Points, in no order, along strands that fork, close into loops and pass close to each other.
In the rows, zero is written as 128.
Two points are linked if the straight distance between their rows is under 154. Some points are linked to none.
z425: [ 94 170 109 122 190 115 123  81 105 125 100 167 133  85 124 200  93 117
 117 159 117 135 120 160 152 135  88 191 107 119 172 124 101 197 175 225
 149  96  71 134 155 134  99 136  88 124 157 110]
z367: [ 85  66 105 125 104 120 105 154 136 120 179 107 125 154 117 132 129 130
  85 115  99 107 117 129 121 139 140 117 165 172 111 184 176 100  91  77
 145 124 216 117  86 163 126 155 119 139 178  85]
z224: [214 130 119 142 100 132 130 125 154 155 102 112 168 113 140  85 139 126
 151 137 142 132 143 134 119 131 127  97 153  96 137 104 118 119 136 158
 118 160  51 148 159 140 103 100 117 122  70 123]
z884: [ 96 191 104 149 174 100 137  85 116  88 105 144 103 107 178 166 107  57
 120 143  87 104  99 152 152  97 112 193 119  81 128 128  72 166 211 231
 126 129 106 130 136 177 129 131 115  74 143  89]
z695: [ 85 119  73 115 103 103 107 152 134 133 128 112 151  96 120 213 132 135
 116 146 149 173 110 181 132 116 125 150 200 165 185 122 153 137 190 127
 141 126 146 115 116  78  98 101 143 185 151  95]
z832: [133 165 150 117 101 123 107 137 132 158  93 150 137 139 122 148 140 168
 164 100 208 148 120 126 145 157 136 113 114 100 166  61 153 124 113  81
  97 203  41 164 162 121 129 110 148 153 105 143]
z691: [124  79 164 136 161 128 123 140 124  97 160 128 161 164 131  83  90 186
 129 106 119  93 130  80 113 127 131  93 125 175  76 133 122 100  87 106
 161 108 218 133  92 120 159 158 118 141 182 153]
z793: [137 144 146 152 128  77 123 137 147 129 118 149  85 171 145 124 101 105
  89 104 130 109 123 134 135 142 150 143  92  86 124 113 138 111 147  92
 114 187 111 141 114 222 181 134 132 105 146 118]
z297: [106 146 133 126 146 118 108  89 113 130 136 181 108 130 138 162 119 137
 137 102 171 131 128 144 141 146 130 127  85  96 155  99 125 132 137  88
 131 131  93 140 111  99 161 133 146 138 136 151]
z113: [170 122 138  81 136 143 170 170 117 132 124 121 210 100  93 149 138 126
 140 151 107 202 137 113  84 104 153 157 147 192 139 115 135 124 118 225
 124  92 152 120 167 101  99 124 131 194 103 122]
z133: [236  89 160 115 120 128 157 116 129 135 117 128 229 114 150  67 159 127
 170 150 143 190 171  98 101  89 142 117 183 111  96 125 102 112 108 234
 138  87 131 136 145  90  86 114 112 135 134 143]
z713: [133 100 125 110  84 176 154 164 160 126 140  65 112 117 129  80 182  89
 117 127 100 121 136  96 113 125 154  93 163 159  88 184 150  96 110  87
 120 119 175  92 125 141 135 100 142 115 118 100]
z82: [124  88 123 130 123 122 119 151 144 121 160  98 108 165 140 108 133 123
  88 118  83 110 118 120 108 115 155 136 144 144 101 167 139  88 122 116
 147 132 189 115 103 172 139 155 125 115 146 104]
z199: [118  74 134 117 152 131 125 171 111  79 169 113 203 138 142 113 106 162
 157 119 116 115 100  81  99 121 164 101 166 188  89 159 148  93  93 134
 153  98 238 141 100 105 114 133 117 146 178 133]
z803: [134 127 126 116 162 103 115  37 116 147  98 176 150 104 152 178  92 109
 137 141 137 140 126 160 143 124  80 175 128  90 128 143  68 179 204 226
 168  82  82 112 145 114  98 118 107 138 188 114]
z296: [195  89 176 107 143  91 140 144 103 154 116 144 227 153 134  80 119 131
 131 140 115 200 143 107  92 115 134 132 187 121 100 113 113 117 121 233
 146  91 113 130 133 118 123 132 130 140 146 129]
z607: [ 96 129  90 114 118 144 124 191 120 107 140 100 128  96 105 176 134 124
 120 143 120 140 123 123 110 119 132 131 154 209 148 144 152 131 125 114
 123 118 173 116 132  92 105 127 153 154  89 107]
z988: [119 155 137 108  98 120 128 127 141 133 123 155  92 137 110 115 140  64
 139 144  91 151 132 183 109 121 109 149 188  73 172 112  88 128 201  87
 102 147 110  63 107 113 154  93 175 203 128 115]
z694: [135  94 119 147 126 181 169 133 139  90 154  72 124 124 144  94 140 114
 120 110 122  86 125  60 115 109 122 112 113 178  56 200 169 124  89 115
 131  93 233 126 109 141 128 122 102 105 145 110]
z484: [ 83 162 107  99 100 185 150 166 141 128 132  78  52 106 112 138 207  69
 148 146  86 115 129 139 119 105 130 116 174 169 119 169 145 124 175  89
 110 135 190  68  81 118 129 116 152 159 128  84]
z800: [200 108 139 136 116 130 149 150 148 173 113  92 141 143 135  70 144 133
 130 147  87 121 143 119 101 116 147 106 136  99 127 111 104 106 117 181
 117 146  88 136 153 172 112 138 103 101  64 136]
z185: [ 83 130 108  93 104 155 141 159 116 110 159  94  98 103 123 139 168  50
 139 156  59 126 122 132 108 106 120 128 191 176 114 194 133 120 146 134
 121  95 234  69  74 111 112 118 144 170 163  80]
z22: [176 150 118 166 131 136 129 110 137 120 103 130 134 103 151 140 141 162
 136 111 200 116 113 137 157 120 118 110 123  97 133 100 157 151 167 146
 114 155  64 180 142 130 110  94  96 105 109 125]
z599: [120  89 123  94 167  96 116 128 115 147 146 154 185 126 104 182  93 165
  98 132 117 178 111 151 120 131 146 160 144 169 152 137 137 123 145 184
 184  83 158 126 118 100  99 166 119 167 164 119]
z374: [ 75 168 138 150 173 145 120 142  97  96 143 136  86 147 129 112 102 152
 121  96 144  79 110 127 135 151 162 158  45 108 148 108 151 147 107  77
 103 172 118 184 137 155 135 139 111  39 107 188]
z879: [140 143 103 164 183 121 128 104 114  86 138 130 138 112 162 151 104 143
 126 128 132  88 104 110 128 102 136 152  85 160 109 138 112 147 147 175
 138 121 161 148 119 130 117 138 103  95 121 146]
z317: [169  87 177 148 143 100 115 100 112 165 109 173 155 168 110  96  77 173
 120 125 143 127 156 110 134 144  98 104  78 107  92 123 128 134  59 135
 141 111 101 144 114 147 153 150  99 128 146 160]
z829: [128 142 122 106 109 133 118  85 166 176 122 148  99 133 133 154 174 124
 155 132 169 149 137 157 133 139 120 111 150 103 163 100 133  98 143  87
 116 124  90 101 125  71 143 122 147 196 121 129]
z719: [204 100 132  97 120 156 159 128 131 124 138 108 235  93 134  91 175 144
 171 141 149 180 153  89 108 113 155  95 170 154  95 122 119 105  82 176
 140  72 168 134 162  40  96 119 134 161 124 161]
z315: [162 132 188 133 139 107 125  98 115 176 108 195 133 157 115 129  90 151
 133 124 156 147 150 120 142 160 113 125  80  78 133  90 130 127  83 136
 123 132  58 147 129 151 152 142 115 153 129 149]
z107: [178  89 152 118  84 141 146 173 143 164 119  88 161 149 116  75 154 144
 129 148  90 153 152  97 101 111 152  86 164 141 108 124 111  88  80 148
 108 134 131 131 163 146 125 143 141 132  86 124]
z504: [ 98 167  57 179 141  82 109  90 161 105 103  93  70 104 172 161 118 118
  81 116 154  80 106 187 175 143 140 162  99 101 173 120 137 145 206 103
 153 161  86 145 136 154 104 121  92  47 139 134]
z957: [153 121 138 169 172 129 125  99 128  82 137 131 139 132 167 109 108 168
 133  91 166  78 112  97 132 104 121 125  81 120  83 139 117 131 146 119
 153 124 163 150 108 126 147 137 116  97 152 167]
z444: [159 100 146 162 162 145 113 111 122 131 134 120 148 136 117  78 101 221
 147 124 146  76 141 105 123 118 114  97  89 156  97 111 119 125  74 116
 161 105 149 148 142  87 111 149  83 123 111 207]
z398: [ 33 166 122 115 140 173 140 162  90 106 151 142  52 139  96 172 170 141
 128 121 112 108 125 131 144 126 139 145  84 155 152 126 165 150 107  75
  90 157 154 149 113 113 127 150 141  97 102 126]
z857: [140 115 108  98 123 128 114 139 140 133 124 127 187 123 125 153 139 171
 137 120 156 158 119 127 120 123 145 106 156 163 154 107 133 122 138 136
 143 148 111 132 139  97 114 126 147 175 114 131]
z762: [122 134 165 115 131 168 141 115 122 127 144 122 130 143 114  96 170 159
 140 122 119 118 144  78 133 130 153  68 106 144  98 108  97 108  82 106
 142 109 166 122 125  71 167 161 152 145 122 174]
z339: [103 111  87 152 127  64 109 127 152 165 117 134 134 133 114 205  89 150
  82 145 132 169 107 202 161 137 106 158 157 124 191 101 132 150 176 146
 146 135  94 137 132 161 119 131 115 163 186  85]
z796: [ 32 182 123 118 162 143 126 154  69  93 137 166  79 129 116 150 130 133
 127 107 109 105 116 153 130 144 175 174  63 104 191  99 140 168 118  83
  95 165 125 171 118 142 130 153 143  61  99 148]
z193: [159 135 105 143 166 123 118 105 117 134 116 136 153 102 139 150 122 157
 133 130 140 118 127 135 136 121 128 129 112 136 141 121 116 149 148 191
 138 121  83 160 140 124 102 128  86 121 105 134]
z997: [159 161 137 168 136 111 140  48 109  92 103 172 115 104 174 120 111 100
 149  97 176 103 103 150 169 127 108 139  95  49 114 123 112 151 183 146
 133 124  47 152 139 134 133  97 110  69 150 112]
z820: [151  98 123 144 128 133 157 134 131  99 134  98 146 102 146 123 119  97
 151 151  74 120 136 104  88 106 118 140 110 194  91 173 132 127  62 213
 120  49 208 129 148 122  84 123 105 104  93 119]
z164: [ 92 172 121 134 151 106 109 115 107 139 114 159  70 148 135 143 100 130
 114 123 108  91 118 164 149 167 142 161  65  68 171 104 121 139 128 127
 123 161  67 161 130 191 140 163  97  76 116 145]
z44: [123 123 137 139 121 106 112  93 157 114 130 161 118 126 136 153 120 142
 146 102 213 130 122 127 151 150 118  90 116 119 136 106 158 111 128  40
 136 141 131 120  93 104 162 117 161 165 164 133]
z519: [120  66 152 124 140  96 105 133 137 134 159 144 177 156 117 127  87 190
 126 116 140 125 115 114 116 160 141  89 143 164 115 134 155  92  83  90
 175 105 190 117  88 116 139 148 134 174 194 139]
z978: [180 156 143 142 138 151 137 143 111 104 119 127 179 115 135  86 141 151
 152 119 143 121 144  84 122 119 152 110 109 127  95  94 104 140 104 151
  99 153  99 167 162 123 133 111 121 101  67 180]
z862: [166 111 112 151 158  91 107  81 137 160 112 148 130 127 158 131  89 159
 135 135 132  85 128 137 134 135 101 126 102 101 116 141 111 139 144 176
 158 105  79 145 126 152 100 143  84  85 132 139]
z974: [164 167 145 126 118 152 125 153 117 121 113 126 153 128 130  94 142 162
 166 112 176 127 129 105 132 134 160 108 109 101 129  74 132 130 113  99
  90 203  65 168 163 137 131 113 135 112  68 165]
z553: [115  80 180 106 108 124 128 108 151 155 151 147 163 162 104  99 125 146
 141 115 134 131 146  86 123 163 142  48 137 161 108 122 143  80  47  74
 162  95 184  89  87 108 175 161 159 198 200 134]
z970: [158 111 133  75 111 173 169 169 132 140 116  96 218  91  89 135 170 137
 166 163 131 191 164  88  96 121 146 115 165 215 115 127 135 118  72 181
 128  71 162 124 184  53  87 121 134 187  94 150]
z251: [103 132 177 105 112 117 128 122 140 147 139 149 125 159 100 100 144 146
 146 120 118 122 147  82 124 171 160  49 126 154 112  93 110  95  53  52
 144 137 168 100 103 113 187 149 178 178 153 171]
z804: [183  87 142 164 105 181 153 101 162 148 112 110 114 126 142  63 157 171
 155 117 216  95 162  97 135 114  80  66 110  95  93 125 173 119  73  65
 121 104 111 135 132  92 133 115 101  99 124 150]
z730: [153  77 129 154 130 125  97 161 130 132 145 111 164 146 103 109  81 188
  98 124 150 116 126  91 113 128 112 107 121 167  99 138 153 124  81 109
 141 142 161 155 124 155 111 124 117 129 121 141]
z596: [145  89 145 133  90 190 164 142 149 110 155  66 160 136 129  50 161 120
 129 106 139  95 132  57 125 129 139  59 156 154  60 174 154  99  74  76
 127 108 207 115 115 133 141 123 127 122 158 124]
z638: [110 148 127  84 120 136 113 143 114 151 114 135 150 122 100 169 133 162
 135 117 173 164 126 127 127 142 131 133 130 142 174  83 139 144 135 112
 129 160  62 139 151  95 126 123 137 166  80 157]
z541: [121  98 109 155 149  85  91 146 122 130 149 145 131 141 114 131  62 165
  71 117 126 107 124 121 132 138 120 132 118 150 122 149 140 136 104 112
 150 135 143 150 117 180 117 144 114 101 142 123]
z736: [ 53 176 146 100 129 174 141 163  72 157 129 151  68 144  85 142 132 127
 142 138  72 137 125 154 127 153 129 175  97 100 186  96 123 154  88 118
  79 140  70 149 165 122 119 151 127 105  65 133]
z912: [116 172  79 127 116 118 111 137 139  72 130  94 112  92 145 137 160 105
 126 100 160 109 118 144 130 126 157 122 148 150 142 121 137 124 199  66
 146 171 123 112 103  90 124  85 161 111  82 131]
z783: [ 83 153  93 138 166 110 148 101 123  86 140 151  95  97 136 204 111  94
 133 160  74 126 124 158 122  92  97 203  94 187 140 146 104 161 133 237
 130  87 171 115 143 127  81 155 101 128 114  98]
z784: [ 80 168 148 116 165 117 125  90  86 147 135 196  79 149 121 143 115 139
 133 116  97 127 131 153 141 152 134 152  63  81 165 101 103 145 113 130
 126 114  80 139 121 119 151 170 123 105 117 156]
z329: [121 106 130 138 153  90 108  47 122 148 127 176 101 142 154 155  83 133
 118 119 105  89 134 151 142 133  85 151  75 101 116 152  92 131 147 147
 170  92 122 118 117 132 130 176 123  97 163 126]
z872: [191 100 161 161 113 172 148 137 157 108 132  84 172 138 133  39 142 164
 147 114 164  97 150  75 121 121 138  65 147 135  53 146 149  95  83 101
 131 132 182 143 130 121 127 112 122 112 136 164]
z466: [108 135 170  92  76 171 146 161 131 163 128 122 116 171  90 103 177 107
 136 126 110 155 155  85 131 148 139  82 145 129 116 125 123 104  86  71
  85 161 134 123 142 150 177 137 168 172 126 110]
z959: [166 142 127 191 159 124 113  97 137 105 110 143 139 127 149 109 108 196
 151  98 223  87 119 124 155 123 125 109  91 105 111  99 152 142 145 110
 117 167  87 188 122 139 121  95  91  98 132 176]
z434: [ 96 127 100  90 107 150 119 173 126 113 139  96 136  89 109 178 163 102
 147 151 138 168 125 145 124 116 138 119 207 180 157 142 150 131 173 113
 133 121 172  89 104  74 113  91 169 204 140  92]
z682: [197  97 159 103 150  95 133 135 122 183 105 146 203 138  97 115 103 155
 121 147 111 189 144 139 107 132 132 142 160 112 139  96 111 134 127 221
 144 111  65 127 147 145 116 139 112 168 137 133]
z187: [144 137 180 112 131 171 159 110  91 138 130 138 150 135 112 100 170 121
 135 138 104 166 161  90 125 108 124 113 110 111  99 118  74 127  80 163
 117  85 140 124 151  71 162 147 136 131 112 161]
z108: [122  99  88 132 129 143 136 172 131 114 135  97 151 103 116 157 119 139
 136 153 103 128 120 118 100 119 125 129 142 225 120 158 157 116  90 161
 126  81 184 124 146 101  73 127 114 130  83 118]
z273: [172  67 158 136 111 110 108 140 158 127 142  99 188 159 145  50 122 160
 147 116 139 114 129  90  98 147 163  72 175 131  71 137 129  59  77  88
 138 131 177 130 121 145 133 120 133 138 155 168]
z893: [187 146 175 105 117  94 117 110 139 182  90 175 172 134 104 116 121 164
 170 130 190 158 149 129 141 176 125 111  96  87 145  54 138 124  91 126
 117 170  20 150 164 128 127 115 120 169 107 168]
z577: [157 135 156 154 147 151 139 139 134 111 125 102 114 145 124  61 132 155
 121 115 126  94 135  94 120 128 154 123  79 116  82 126 116 120  99 106
 110 143 140 152 144 150 136 119 106  68  83 185]
z221: [ 86 170 121 122  94 127 108  95 146 157 117 166  51 138 129 168 157  87
 152 134 163 144 125 195 137 145 104 145 138  77 191  93 139 125 172  52
  87 146  76 103 113  95 150  92 146 176 136 118]
z356: [140 125 133  97 128 145 143 133 116 125 140 138 147 126 127 132 135  94
 133 143  93 178 134 124 106 105 121 142 162 134 127 147  99 132 145 186
 124  94 150  94 132  93 136 131 149 167 128 111]
z659: [182 134 168 135 125 176 154  82  96 144 113 140 145 113 127  83 148 130
 164 136 142 149 165  95 139 102  87 114  77  75  92 126 108 162  79 185
 112  86  96 147 152  90 129 126 103 103 109 170]
z503: [170 119 147 115  92 184 159 167 132 129 120 104 181 117 112  96 158 140
 131 139 143 168 155  64 116 107 133  86 158 158  87 147 140 115  85 125
 101 128 148 144 155 117 120 116 149 147 118 116]
z311: [106 135 109 143 171 118 136  98 119 104 145 143  90 133 152 161 107 112
  99 134  78 104 119 137 129  94 113 169 107 138 113 156 107 143 144 204
 141 110 166 121 125 154 109 162 104  93 140  96]
z958: [115 143 167  66  57 168 160 192 138 151 123  92 138 136  82  85 196  83
 163 148  90 148 156  98 107 132 150  74 198 141 119 116 103 100 122  80
  90 178 126  77 146 137 161 131 202 182 120 101]
z722: [127 145 153  87  85 137 145 167 135 135 128 113 119 135 102  90 165  65
 149 144  85 163 149 134 103 124 137 110 204 104 135 119  88 111 148  90
 101 152 130  75 113 114 173 115 195 190 115 112]
z441: [182 136 157 183 154 119 124  92 147  84 129 146 134 140 157  73  98 172
 159  75 213  70 126 108 144 115 118 111  81  91  84 107 135 121 141  71
 127 142 132 162 115 138 158 110 112 106 164 171]
z773: [ 87 130  61 126 136  81 120 158 109  89 151 121 130  94 137 180 109  66
 118 166  65 136 108 192 109  88 127 199 178 172 171 157 117 145 185 185
 137 104 194  94 107 126  94 138 138 150 156  86]
z665: [ 97 180 138 111  93 181 144 176 101 111 118 104  81 109 104 112 178  83
 140 122 136 134 138 116 130 130 138 129 112 117 129 135 148 131 128  46
  68 155 107 126 155 107 144  90 179  85  73 132]
z798: [ 47 131 112 127 136 166 132 136 114 116 158 124  48 149  98 173 157 159
 110 133 122 100 126 133 143 123 118 124 107 180 139 143 166 137 101  81
 147 123 191 120  93  94 126 172 124 130 119 116]
z353: [131 131 100 141 128 133 119  68 136 131 112 145 113 103 162 165 120  96
 133 142 133 137 114 175 140 107  82 162 141  96 146 141  95 169 203 178
 130  90  87 112 140 100 107  97 112 125 144  98]
z573: [110  84 147 124 146  96 117  70 122 136 145 150  98 176 174 126 109 114
 102 124  76  99 133 130 123 100  98 163 107 121  79 173  95 122 134 190
 159  84 172 109 103 148 135 183 113  91 173  90]
z555: [127  68 105 122 110 106 104 149 128  99 151 120 190 105 146 132 123 123
 139 115 157 154  92 131 122 131 139  93 196 149 126 162 162 100 142 104
 152  96 174 115  89  93 117 104 154 149 183 102]
z633: [122 133 119 125  97 167 133 173 134 110 131  83 105 116 106 113 149 113
 109 118 142 129 128  97 126 131 130 106 133 151 109 151 152 128 112  60
 114 149 143 111 134 130 138 100 163 114  98 121]
z672: [120 133 137 149 148 150 147 113 129 128 132  97  70 165 129  73 132 120
  90 123  76  88 126 112 126 130 144 149  55 108  89 151 114 118  92 125
 121 126 142 131 126 163 146 150 100  44  98 155]
z426: [170 142 181 125 152 135 136  89  92 167 103 182 150 123 116 111 116 132
 140 134 150 157 158 123 152 143  95 135  81  53 124 115 114 165 106 191
 124 101  44 150 144 124 129 124  91 120 135 148]
z420: [160  84 135 118  97 122 117 104 164 127 137 140 165 120 135 122 134 145
 149 108 193 151 123 112 138 143 123  76 169 129 111 128 153  95 118  81
 152 103 141 111 105  75 137 105 165 170 170 115]
z854: [113 116 109 133 128 132 144 150 144 129 144  94  66 153 117 110 127 109
  70 132  52  97 120 132 119 124 133 170 103 140 121 162 132 116 118 145
 127 148 155 122 130 184 119 161 107  74  92 116]
z729: [132  73 106  82 129 122 120 156 130 151 144 120 194 120 113 163 137 166
 146 139 125 180 100 143  95 122 166 123 188 172 154 130 156 113 131 169
 156 103 145 117 126  90  86 142 125 179 135 121]
z84: [130 138 152 152 126 126 131 130 130 102 136 139  82 153 131 105 122 120
 111  85 161 107 126 108 138 145 149 136  71  88 104 138 150 128 117  48
 109 173 130 153 112 179 179 117 142  84 142 139]
z100: [133 101 101 132 131  96 111 150 117 130 152 136 146 135 128 138  94 128
  91 132 104 143 113 136 122 121 129 144 156 144 133 154 128 124 138 144
 138 127 153 128 108 162 129 138 136 131 143  96]
z101: [148 132 172  74  84 188 164 160 135 177 126 129 167 149  85 114 179 146
 138 146 146 194 157  77 134 130 130  94 165 145 115 124 125 116  85 128
  98 137 120 130 163 111 134 133 157 185 128 119]
z209: [ 98 112 102 168 149  86  82  86 159 146 131 147  95 140 146 171  87 193
 114 113 168  75 121 150 149 149 115 121  84 141 150 109 147 110 130  81
 171 119 140 136 114 120 115 156 108 122 150 153]
z908: [113 141  59 146 127 115 102 119 136  86 129 103 141  81 166 175 132 135
 114 104 173 119 104 141 141 113 131 123 146 169 155 111 144 142 179 116
 146 135 116 139 126  86 108  87 126 125 102 137]
z806: [ 97 145 127 120 129 160 155 125 119  87 155 106  62 146 157 116 164  61
 109 125  88 113 120 112 127  94 134 157 106 131  79 178 121 134 144 136
 114 129 206  99  90 155 149 131 142 106 143  94]
z609: [104  99 130  89  82 174 131 155 132 140 145  76 130 108 116  82 182  69
 140 149  78 133 143  98 114 138 147  65 201 158 103 184 132  98  98  98
 134  84 199  74  99  89 136 115 153 144 156 108]
z501: [ 91 179  72 176 150  57 122 107 150 122 100 124  69 122 156 158 100  99
  78 145 107  88 110 185 187 143 140 170  97  80 176 115 109 154 205 128
 151 172  86 150 144 211 128 152 101  63 167 110]
z548: [150 103  78 164 138 112  87 141 151 113 123  86 152 101 155 137 100 179
 114 109 189 102 108 128 122 125 130 112 150 162 128 132 167 127 142  96
 140 137 128 140 135 115  93  97 110  99 113 143]
z11: [201  82 155 137 110  59  98 123 162 128 124 145 210 148 154  62 115 146
 152 108 153 141 123 108 100 144 164  80 171 108  96  95 120  57 113 128
 135 142 123 130 124 135 139 123 146 154 139 151]
z128: [113 174 126 117 171 114 139  97 118 130 114 157 104 131 153 140 108  77
 133 148  67 118 125 154 122 104 107 178 132  72 158 114  65 167 191 220
 114 124  76 117 135 149 143 148 110 118 113 102]
z415: [124 146 108 146 134 174 174 117 136  77 137  92  67 107 154 134 153  60
 111 135 105 104 125 108 126  84 100 177  80 146  83 181 138 152 124 155
  99 103 176 111 129 140 117 108 120  76  99 102]
z750: [ 90 199  90 160 175  78 134 101 129 114  81 133  92 102 169 153 104  85
 110 157  86  77 105 170 178 147 111 177 114  59 149 121  93 173 201 199
 144 154  56 151 156 215 122 144  74  62 178  82]
z634: [ 97 163 127 125 124 155 145 137 120 107 140 138  66 140 138 131 166  79
 116 117 100 127 122 144 131 108 142 158 110  86 126 143 121 140 162 113
  97 158 144 113 101 156 174 131 154 104 123 100]
z215: [ 66 161  89 127 160 124 128 124  98 113 128 152 104  97 111 220 105 115
 103 163 105 151 124 163 147 106  95 203 116 170 178 135 112 183 159 193
 138  98 136 123 143 111  88 144 109 149 129 104]
z62: [119 146 145 129  96 134 125 129 138 117 122 141  96 137 117 120 128 126
 134  97 203 124 122 116 142 163 127  99 108 108 124 104 165 113 104   8
 103 175 109 135 117 146 175 100 177 136 123 144]
z384: [ 68 167 118 149 113  97 107  79 141 128 117 166  45 132 140 172 115  67
 116 138 143 130 130 213 168 136  80 167 132  68 177 130 118 154 205  77
 108 129  96 113 101 120 141  98 140 138 173 109]
z675: [106 160 150 121 131 170 131 144  68 164 116 153 114 128  85 129 122 149
 143 137 111 143 138 127 136 161 130 141  78  97 159  96 136 157  66 152
  95 126  41 171 173 129 116 143  95  93  68 158]
z989: [146 131  98 144 133 161 155 131 141 113 127  95 103 104 140 135 153  88
 128 155  79 120 125 127 115 104 112 157 100 159 115 161 127 130 106 185
 101  88 154 124 158 145  97 123 103  94  55 112]
z941: [ 77 163  97 109 107 168 136 178 139 136 126  78  51 109 115 163 199 104
 135 145 115 115 127 145 126 106 127 139 145 161 156 139 154 129 176  75
  98 161 137 103 118 117 122 118 162 142  88  97]
z152: [101 170 129  95 125 145 134 131 111 147 133 156 101 129  97 145 143  95
 135 149  97 163 133 166 116 117 113 155 151  97 185 111  94 155 174 120
 100 140  91  89 133  86 147 112 160 187 101 133]
z262: [ 93 173 141  97  89 166 123 165  97 146 115 124  87 138 104 117 152  97
 154 126 105 148 130 144 128 151 126 143 118  86 172  96 110 143 118  73
  71 168  63 121 158 121 148 117 157 125  68 139]
z622: [176  80 168 157 131 122 129 143 108 141 140 128 159 160 114  73  99 165
 102 120 116 122 157  76 121 123 100 104 114 141  73 142 130 135  58 146
 132 108 149 157 123 165 127 138  97 115 130 149]
z999: [117 154  79 147 151 110 114 121 148  91 125  90  90 102 155 134 131 105
  89 100 136  92 111 148 141 132 167 155  96 126 140 135 135 125 187  83
 148 163 119 127 121 150 131 108 129  71  95 153]
z975: [140  77 109 139 119 147 113 172 133 119 138  78 160 106 131 124 123 179
 137 126 153 111 113  95 106 119 132 104 149 196 117 143 168 115  93 117
 129 116 167 144 146 108  84 107 115 120  96 140]
z935: [ 91 150 103 159 120 116 106  49 124 121 112 158  73 107 162 182 108  95
 119 124 172 124 125 188 171 116  57 165 113  72 158 143 114 170 197 114
 133  88  87 114 120  95 124 103 125 107 176 105]
z413: [ 87  84 106 111  91 105  99 169 119 109 164 110 149 119 128 140 124 102
 120 129 119 139 106 145 127 136 127 108 197 157 123 183 172 102 132  75
 150 106 211  97  61 126 128 119 153 156 206  86]
z457: [124 139 129 156 135  67 108 124 144 165 113 159  84 163 129 147  69 125
  90 138 113 103 121 148 151 166 116 152  97  88 158 103 129 122 127 123
 126 174  72 141 132 226 148 154 104 115 138 104]
z664: [105 151 139 151 126 109 107 139 127 123 130 144  94 144 126 109  84 149
 131 100 167  95 118 129 131 178 147 132  62  92 142  91 152 131  94  51
 109 196  82 166 139 180 142 115 132  83 113 183]
z355: [164  90 127 125 152  57 107 138 133 183 103 146 190 128 103 160  72 170
 102 155 137 174 121 159 131 155 108 141 160 125 162 116 140 145 131 204
 164 131  50 136 129 169  98 136  88 155 164 107]
z56: [109 151 138 124 107  91 125 156 143 113 134 128  79 164 131 130 137  86
  94 110 109 130 125 148 125 126 161 133 131 112 132 130 127 111 169  68
 121 193 159 114  82 196 182 131 170 133 147  96]
z411: [138 135 117 111 140  69 116 119 139 163  99 148 168 113 100 182  78 139
 110 145 140 172 115 174 146 155 114 156 162  96 197  78 118 156 177 166
 149 152  34 123 144 157 124 116 122 176 157 111]
z362: [104 121 146 102 100 167 159 158 120 114 147  78 125 119 125 107 173  48
 144 161  35 142 142 105 103 110 126 109 174 168  91 178 105 105 106 155
 112  64 225  76 118  93 137 118 151 152 132  95]
z371: [118  99 110 125 164  68 106 114 116 156 119 166 167 123 103 178  71 162
  83 148  99 146 117 169 133 145 123 172 144 153 163 134 116 147 151 211
 183 102 112 139 131 146  85 166  89 128 163 105]
z732: [149 112 115 177 156  86 125  46 155  89 107 118 124 117 205 133 109 125
 130 105 146  61 108 150 152 102 111 150  84 104  69 162 100 136 201 180
 177 118 141 136 111 156 103 131 104  50 194 115]
z388: [110 171 147  77 114 160 142 163  92 156 115 132 135 131  74 120 130 102
 145 144  75 163 146 147 106 126 129 162 142  94 188  72  76 158 139 138
  82 154  42 107 179  94 154 127 148 166  63 152]
z754: [186 139 114 133  85 114 122 120 152 113 113 129 163 108 135 104 120 100
 137 114 164 150 116 145 131 134 135 110 170  90 145 103 108 121 164 115
 129 164  53 122 151 116 127  86 150 142  85 114]
z43: [117 110 124 130  88 120 118 134 153 180 125 123  86 162 117 137 139 140
 119 128 133 125 128 149 120 152 123 104 128 128 150 121 156  89 104  67
 121 158 119 114 134 157 142 139 137 152 101 117]

How many points has the smallest loop of links through each point below? Write 0 if it is on no loop.
z415 -> 20
z978 -> 14
z311 -> 6
z164 -> 8
z426 -> 0
z262 -> 0

A fork is a point with three links, a tip a point with one. Leave the first point through the second and follow the links. Name the first fork or tip that comes.
z783; z215 -> z829
z800; z107 -> z262
z829; z221 -> z311
z548; z908 -> z128
z722; z958 -> z754
